Points on a hilly landscape, in no order, each with its height.
From any point a ball rolls to the lowest of the 2 points nearest to it. It stops when none of these is lower. Distance is the straight distance between rows; heights are no part of it.
z196: [ 43  52 -40  -2  13  24  64  22   6 -28  -1  32  75  28   8  67 -43   5
 -60  -4]  height 40.9
z423: [-48  11  39   9 -20 -24 -78 -33   7 -19   8  15 -22 -13   4  26  26 -29
  29 -28]  height 54.4
z83: [-22  31  35 -12   0 -10 -64 -44 -11 -61  -9  71 -10  52  47  14   5 -14
  -4 -27]  height 58.5
z701: [-14  10  55  17  -7   4 -11 -22  21 -22 -17   7 -39 -49 -13 -10  -1 -82
  24  -4]  height 38.3
z381: [-26 -18  -6 -20  27  12  23 -20 -40 -47 -49  49  26 -21  65 -36  15 -22
 -41 -37]  height 40.2
z173: [-88  -8  17  -4   7 -85 -44  13  26  37  28 -25 -38 -21  25 -21  55   9
  12  42]  height 72.3
z745: [ 42  25 -18 -24  -2   1  61 -36 -21 -25 -16  54   2  69  20  94 -15 -34
 -35 -14]  height 35.7
z438: [-39   9 -10 -11  25 -28 -31  16  15   7 -10  -6 -66 -20 -20 -46  74   6
  -6  -4]  height 65.3
z792: [ -2  45  -5  -3 -10  27 -62  -3  -6 -56 -24  56   5  40   9  21 -23   1
 -19 -28]  height 60.7
z198: [ 51  15 -18 -20 -13   0   8 -20 -17   9  -2  -1 -30  18  -7  -1  38 -11
 -28 -22]  height 36.7
z707: [ -8 -35  18 -32  25  21 -35  45   5  15  -3  -6   4 -12 -43 -57  49   8
 -11   5]  height 65.4
z108: [-14  32  24  26  34 -37  16 -16  23   0 -16 -17 -20 -53  27 -43  36 -19
  16 -23]  height 38.9
z245: [ 52  42  -5  19  14  35  -3  17  13 -39 -30  30  24   1 -29  31 -36 -45
  -5  20]  height 51.4
z733: [ 19  10 -12  13  10  49 -40  39   9 -19   7 -29  27  28 -38   6   8  30
   1  31]  height 57.3
z560: [ 53  41 -42  50 -10 -23  17  20  33 -56 -31  18  54   8  12  32 -65   5
 -13  -9]  height 36.2
z277: [ 11 -34   1 -35 -20  14 -53  45  18  32  40  -3  45  32 -19 -66  -4  22
  17  37]  height 66.6
z828: [ 47  31  -3 -15  -9  15  28 -45 -18 -23 -14  38 -38  40  -8  38   5 -39
 -22 -16]  height 31.8
z682: [-23 -57  10  18  22  51 -19   1  15  28  50 -33  47  50 -46 -31   9  54
  41  24]  height 65.1
z273: [-67  27  42  -1  46 -63 -43  -8   9 -21 -17  17 -33  -3  40   0  75   8
 -26 -20]  height 72.0
z849: [ 17   8   3  -5 -20  21  46 -24 -33  51  23 -44 -20 -15 -15  52   7  12
   8 -16]  height 58.2
z563: [ 33 -16 -12 -11   1  18   1   2 -17  19   8 -41 -17  34 -13 -35  49  45
  -6  -1]  height 43.1
z547: [  1  37 -18  16 -44  35 -52  34  14 -57 -32  19   0  13 -16  41 -54  -3
 -32 -11]  height 62.3
z217: [ -4  19  -3 -21  17 -11  40  13  19  45  -2  -9 -19 -54 -46 -46  36   4
 -14 -27]  height 56.1
z541: [-49  17  15  -8  29 -11   4 -74 -20 -65  -3  99 -15  35  55 -25  19 -28
   2 -18]  height 55.1
z447: [  6 -66 -27  -5  -8  22  23 -11 -13  41  33 -48  -8  36 -45   0  24  66
   9   1]  height 49.6
z419: [ 26  -4  14   6 -13 -25  59 -58  -8 -40 -31  -3 -46   1  59 -18  11 -43
 -23 -26]  height 1.5
z84: [ 45 -12  -7  32  -4 -20  36 -37 -29 -42 -62  -1 -10   9  71   3 -23  -9
  -3 -25]  height 16.6
z696: [-27  16  54 -21  40 -23 -20   5 -14 -26 -34  60  19 -22  60 -49  13 -35
 -19 -25]  height 45.1
z876: [  3 -54  -1   7 -50  26 -16  15  14  22  31 -67  60  22   0 -18 -35  56
  18   7]  height 54.9
z859: [ 43  30   4 -17  40   8  26  -4  15  15   9  11  32 -39 -49 -16  42 -31
 -11 -21]  height 59.7
z698: [-83 -88 -28   3  46  -2  31 -23  33  27  83 -30 -10 -10 -35 -51  12  35
  14  37]  height 76.2
z829: [  9 -38 -17 -19  -3   6  57  -5 -17  61  28 -46 -10  14 -50  55  34  42
   1 -12]  height 54.7
z314: [ 17  13   7 -12 -10 -12  63 -73  11 -39  -7  25 -50  10 -12  52  18 -64
 -36 -27]  height 25.8
z167: [-43 -33  -6 -14 -27 -16  32 -16  -2  61  49 -56 -25 -25  19 -56  18  47
  15  -8]  height 64.4
z573: [-25  30   0  18  67 -33  30 -18   3 -30 -45  31 -43 -32  26 -50  39 -15
  -7 -28]  height 45.7
z153: [ -2 -92 -29 -12  21  38  39   1 -12  49  70  -3  13  28 -58   6 -47  31
  17  60]  height 83.3
z674: [ 25  17  -1   4  51 -18  60 -12 -30   0 -55  51 -45 -28   5 -23  13 -19
 -14 -28]  height 50.8
z512: [ -6  55   7   7  10  60 -42  62  22 -49   6  -6  36  33   1   0 -14  26
 -43  25]  height 60.2
z647: [ 42  11 -13   7  -4  33 -34  20  -4   3  -7  -1   0  -5 -55  21  -1 -20
  14  28]  height 54.3
z953: [ 25  12  -2  47 -15 -14 -72  27  18 -30 -34 -12  26   0   7   5 -37   6
  47  10]  height 54.2
z356: [-76   2  60  -4 -21 -45 -80  -5 -19  14   8   3 -39  -7  21  30  33 -14
  13  14]  height 58.1
z932: [ -4 -25 -21   7 -11  10  62 -49 -23 -68 -41  52  43  27  70 -17 -23 -53
 -11  12]  height 30.5
z461: [ 17  -1  -4 -18 -54  22  -6 -10 -43  40   6   3 -67   4 -12   7 -21 -31
  11  25]  height 26.3
z494: [ 26  17 -14  55  18 -13  -4 -15 -13 -59 -56  16  29  17  70  -3 -42  13
  21  -6]  height 25.7
z755: [-26 -93 -48 -13  32   0  40 -30   0  35  92 -14 -17 -14 -47  -1 -21  27
  16  36]  height 80.7
z940: [ 15 -17  10   1 -37  25 -20  42  -1   6 -19 -40  43   7  13 -19 -43  61
   0 -23]  height 51.0
z718: [-63   3 -39 -21 -46 -54 -25 -21  32  35  49  -6 -60 -27   4 -41  12 -17
  17  17]  height 20.3
z606: [ 11 -22 -13 -33 -27  33 -34  12  -9  40  63   3  16 -10 -32 -32 -18 -23
  26  53]  height 69.3
z742: [-79 -49 -13 -19 -13 -48 -28 -12   3  46  70 -22 -25  -5  22 -42  17  56
  30  10]  height 69.1
z983: [-40 -27  12  -3   3 -47 -45  11  -3  37  33 -28 -16   0  28 -45  49  23
  37  28]  height 73.0
z414: [ -3 -12  -6   2   5  -5  73 -86 -10 -71 -20  36 -31  16  34  10  19 -51
 -29 -20]  height 16.2
z630: [  3 -58   2  -2 -36 -11 -12  -5  -8  41  33 -57  20  -7  20 -42  -4  44
  36  -6]  height 59.6
z794: [ 21  37  16  17  22  47 -16  -4   0 -42  -4  -9  69  -7  26   7 -19   0
 -10 -11]  height 45.5
z143: [ 51  56 -38  47 -18 -38  57  55  36 -30  -6   4  15  26  10  65 -62  12
 -39   1]  height 40.0
z537: [-49 -22  -9 -19  17  -9 -12  20  17  31  24 -13 -24 -37 -56 -52  53  15
   8   6]  height 61.0
z20: [ 33  17 -20  22 -44  -6 -13  67  11 -23 -46 -13  10  10  24 -14 -63  43
 -32 -14]  height 46.7
z599: [-30 -15  54 -20   6  34 -57  37 -25 -17 -42   0   8 -28  22  -6   5  -2
 -24 -19]  height 52.0
z591: [-15  17  32  21  31  -7 -70   9 -13 -24 -13  -3  30  30  36  17  23  49
  14  -9]  height 45.6
z513: [-28  72  16 -14  -6 -19  53 -44  49  -1  -5  28 -29 -50  -6 -27  -3 -49
 -20 -50]  height 48.4
z403: [  9 -26 -14  18   7  70   2  26  16  13  37 -50  28  56 -59   0  -5  47
   9  56]  height 61.1
z832: [ 40   2  -7  17 -25  -2  23  30 -27  49 -20 -24 -13  23 -10  96 -43   1
  32  27]  height 62.6
z452: [ 12  45  -2 -13 -33  11 -92  21  18 -17  18  24  41  36  -8   5 -16  18
   7 -10]  height 62.4
z334: [ 36  25  19   4  27  38  29 -22 -11 -34 -20  20  29 -24  13   9  -9 -62
 -20  -2]  height 48.7
z888: [  1  49 -10 -13   0 -22  10 -43 -16  14   0  23 -69   9  11 -33  37  15
  -9 -47]  height 41.0
z218: [ 31 -57 -22 -22 -30  26  14  31   7  32   7 -40  41  -4 -64  35  -1   8
 -16  11]  height 78.1
z744: [  2 -24 -18  12 -28 -16   7 -20  -6  44  35 -35 -29 -56 -19   0  -1 -45
  45  37]  height 68.2
z233: [ 18  18  31 -29  -1  10 -65  34  12   6  16  14  55  31   4 -38  10  31
  -2 -11]  height 64.0
z335: [ 44   1  -1  23  41  -3  30  -2 -40   6 -55   3 -34 -16  -9  24   5   5
   8 -14]  height 55.0
z252: [-73  33  24  -5  27 -75 -43  12  32  13 -15   0 -62 -10  17 -31  68  -6
  -2  14]  height 68.8
z567: [  6  10  13  30  18 -15 -12 -22  11   5   6 -29  10 -47  -8 -10  32   2
  36 -31]  height 30.9
z688: [-29   6  39  16  47  17 -44   2 -11   3   9 -16  13 -21  -9 -12  37  32
  39 -12]  height 39.0
z950: [-33 -46 -65 -37 -23 -44 -11 -10   4  39  68  14 -45 -33 -18 -52   3  -3
  13  24]  height 30.2
z237: [  2  17  41 -12  14  24 -36  29 -17 -37 -50  56  26 -14  41 -27 -33 -33
 -14  -9]  height 48.5
z928: [  2 -98 -42 -11 -30  10 -16  23   0  21  20 -40  20 -29 -52   7 -12   7
  11  31]  height 75.4
z623: [ 25  -7  -6  40  39  11 -28  13 -25 -34 -66  -8 -20  -8   5   6   6  18
  16  -3]  height 59.0
z893: [ 57  12 -16  -1 -18  18  23  25 -13  -9 -43 -12  12  19  10  40 -37  11
 -35 -12]  height 42.4
z212: [-13 -80 -31  -2 -22  -2  -8  -1 -10  24  47 -55  -5 -53  -4 -11  -5 -17
  24  48]  height 71.7
z146: [ 48  27 -18 -18  27  12  60  22 -14  -5 -24  11  34  44  20 101 -15  -3
 -43  -4]  height 38.8
z29: [-24  32  42   4  11  -7  50 -57  45 -47  -5  36 -23 -57 -17  -8  -7 -82
  -2 -30]  height 44.4
z672: [ 45 -15  18 -18 -28  20  29   9 -23  48  -7 -20  35   1   2 -18 -27  54
  -2 -42]  height 54.1
z9: [-57 -29  67 -30  -6  29 -64  40 -24  18   5 -23  19   0  13   1  19  33
 -12   8]  height 55.8
z407: [ 33 -26  -3   6 -21   3  29  16 -31  61  16 -27 -14 -24 -26  52 -30 -36
  45  55]  height 65.2
z843: [ 57  19  19   3 -20   0  48 -16 -28  43  -4 -22  -7  13  17  76 -26 -18
  20  -7]  height 60.6
z553: [-58  62   1 -28  -1  -9  37  -5  41  26 -10  -7 -21 -59  -3 -49  15   6
 -29 -54]  height 52.1
z355: [ 62  50 -14  35 -22 -20  44  76  47   9  14 -28  34  22 -13  61 -53   3
 -14  32]  height 43.4
z631: [-50   7  86 -19  -8 -18 -75  12 -23  15  10  -4  18   4  36  36  31  -1
 -16  16]  height 59.2
z641: [-17  47 -13   7 -27 -32  25 -44   4  34   4  15 -76 -22 -23  -8   9  -2
  21 -38]  height 36.0
z285: [ 36  14 -43  53   0 -13  37 -35   9 -78 -40  34  42  32  42  36 -52 -23
  -1   3]  height 31.9
z780: [-64 -81  11  -1  32  21 -23 -12  13  24  92 -31  24  27 -19 -37  24  33
  33  47]  height 70.2
z689: [ -3   4  34  28  -5 -30 -82 -10   2 -30 -26   8  21  -3  25  11   3  -3
  38 -24]  height 50.2
z142: [ 10 -16 -46  -1  12  21  39  -4 -29 -66 -61  40  43   9  48  -1 -17 -25
 -45  -1]  height 35.6
z826: [  6  15  33   9 -17  11 -12 -17 -25   8 -21  17 -74 -17  -8 -12  -8 -49
  25  11]  height 32.2
z586: [ 15  44 -18   5  23  52  15  36   3 -48 -18  35  86  -5   4   6 -51  15
 -45 -13]  height 43.0
z743: [-59  47 -42  -3 -40 -34  22 -35  52  34  15 -16 -73 -34 -26 -13   1 -21
  13   3]  height 29.5
z777: [ 14 -72 -21 -10   1  32  52  52 -13  64  19 -22   4  52 -48  35 -47  48
  11  65]  height 85.4
z42: [-19  28   3  11  42 -42  16 -55   8 -47 -12  61  -9   0  43 -42  36 -28
   9 -35]  height 50.9
z593: [ 57   5 -27  -3 -56  -1  27  77  36  29  15 -28  39  26 -33  22 -52  15
 -25  31]  height 46.8
z453: [ 46 -11   4 -21  18  20  33  56  10  52  -1 -12  51  11 -65  85  -8  -3
   3  15]  height 79.9

For each start below, name the point where the ball stops.
z553 -> z461
z698 -> z419
z334 -> z419
z453 -> z419
z928 -> z419
z983 -> z940
z233 -> z567
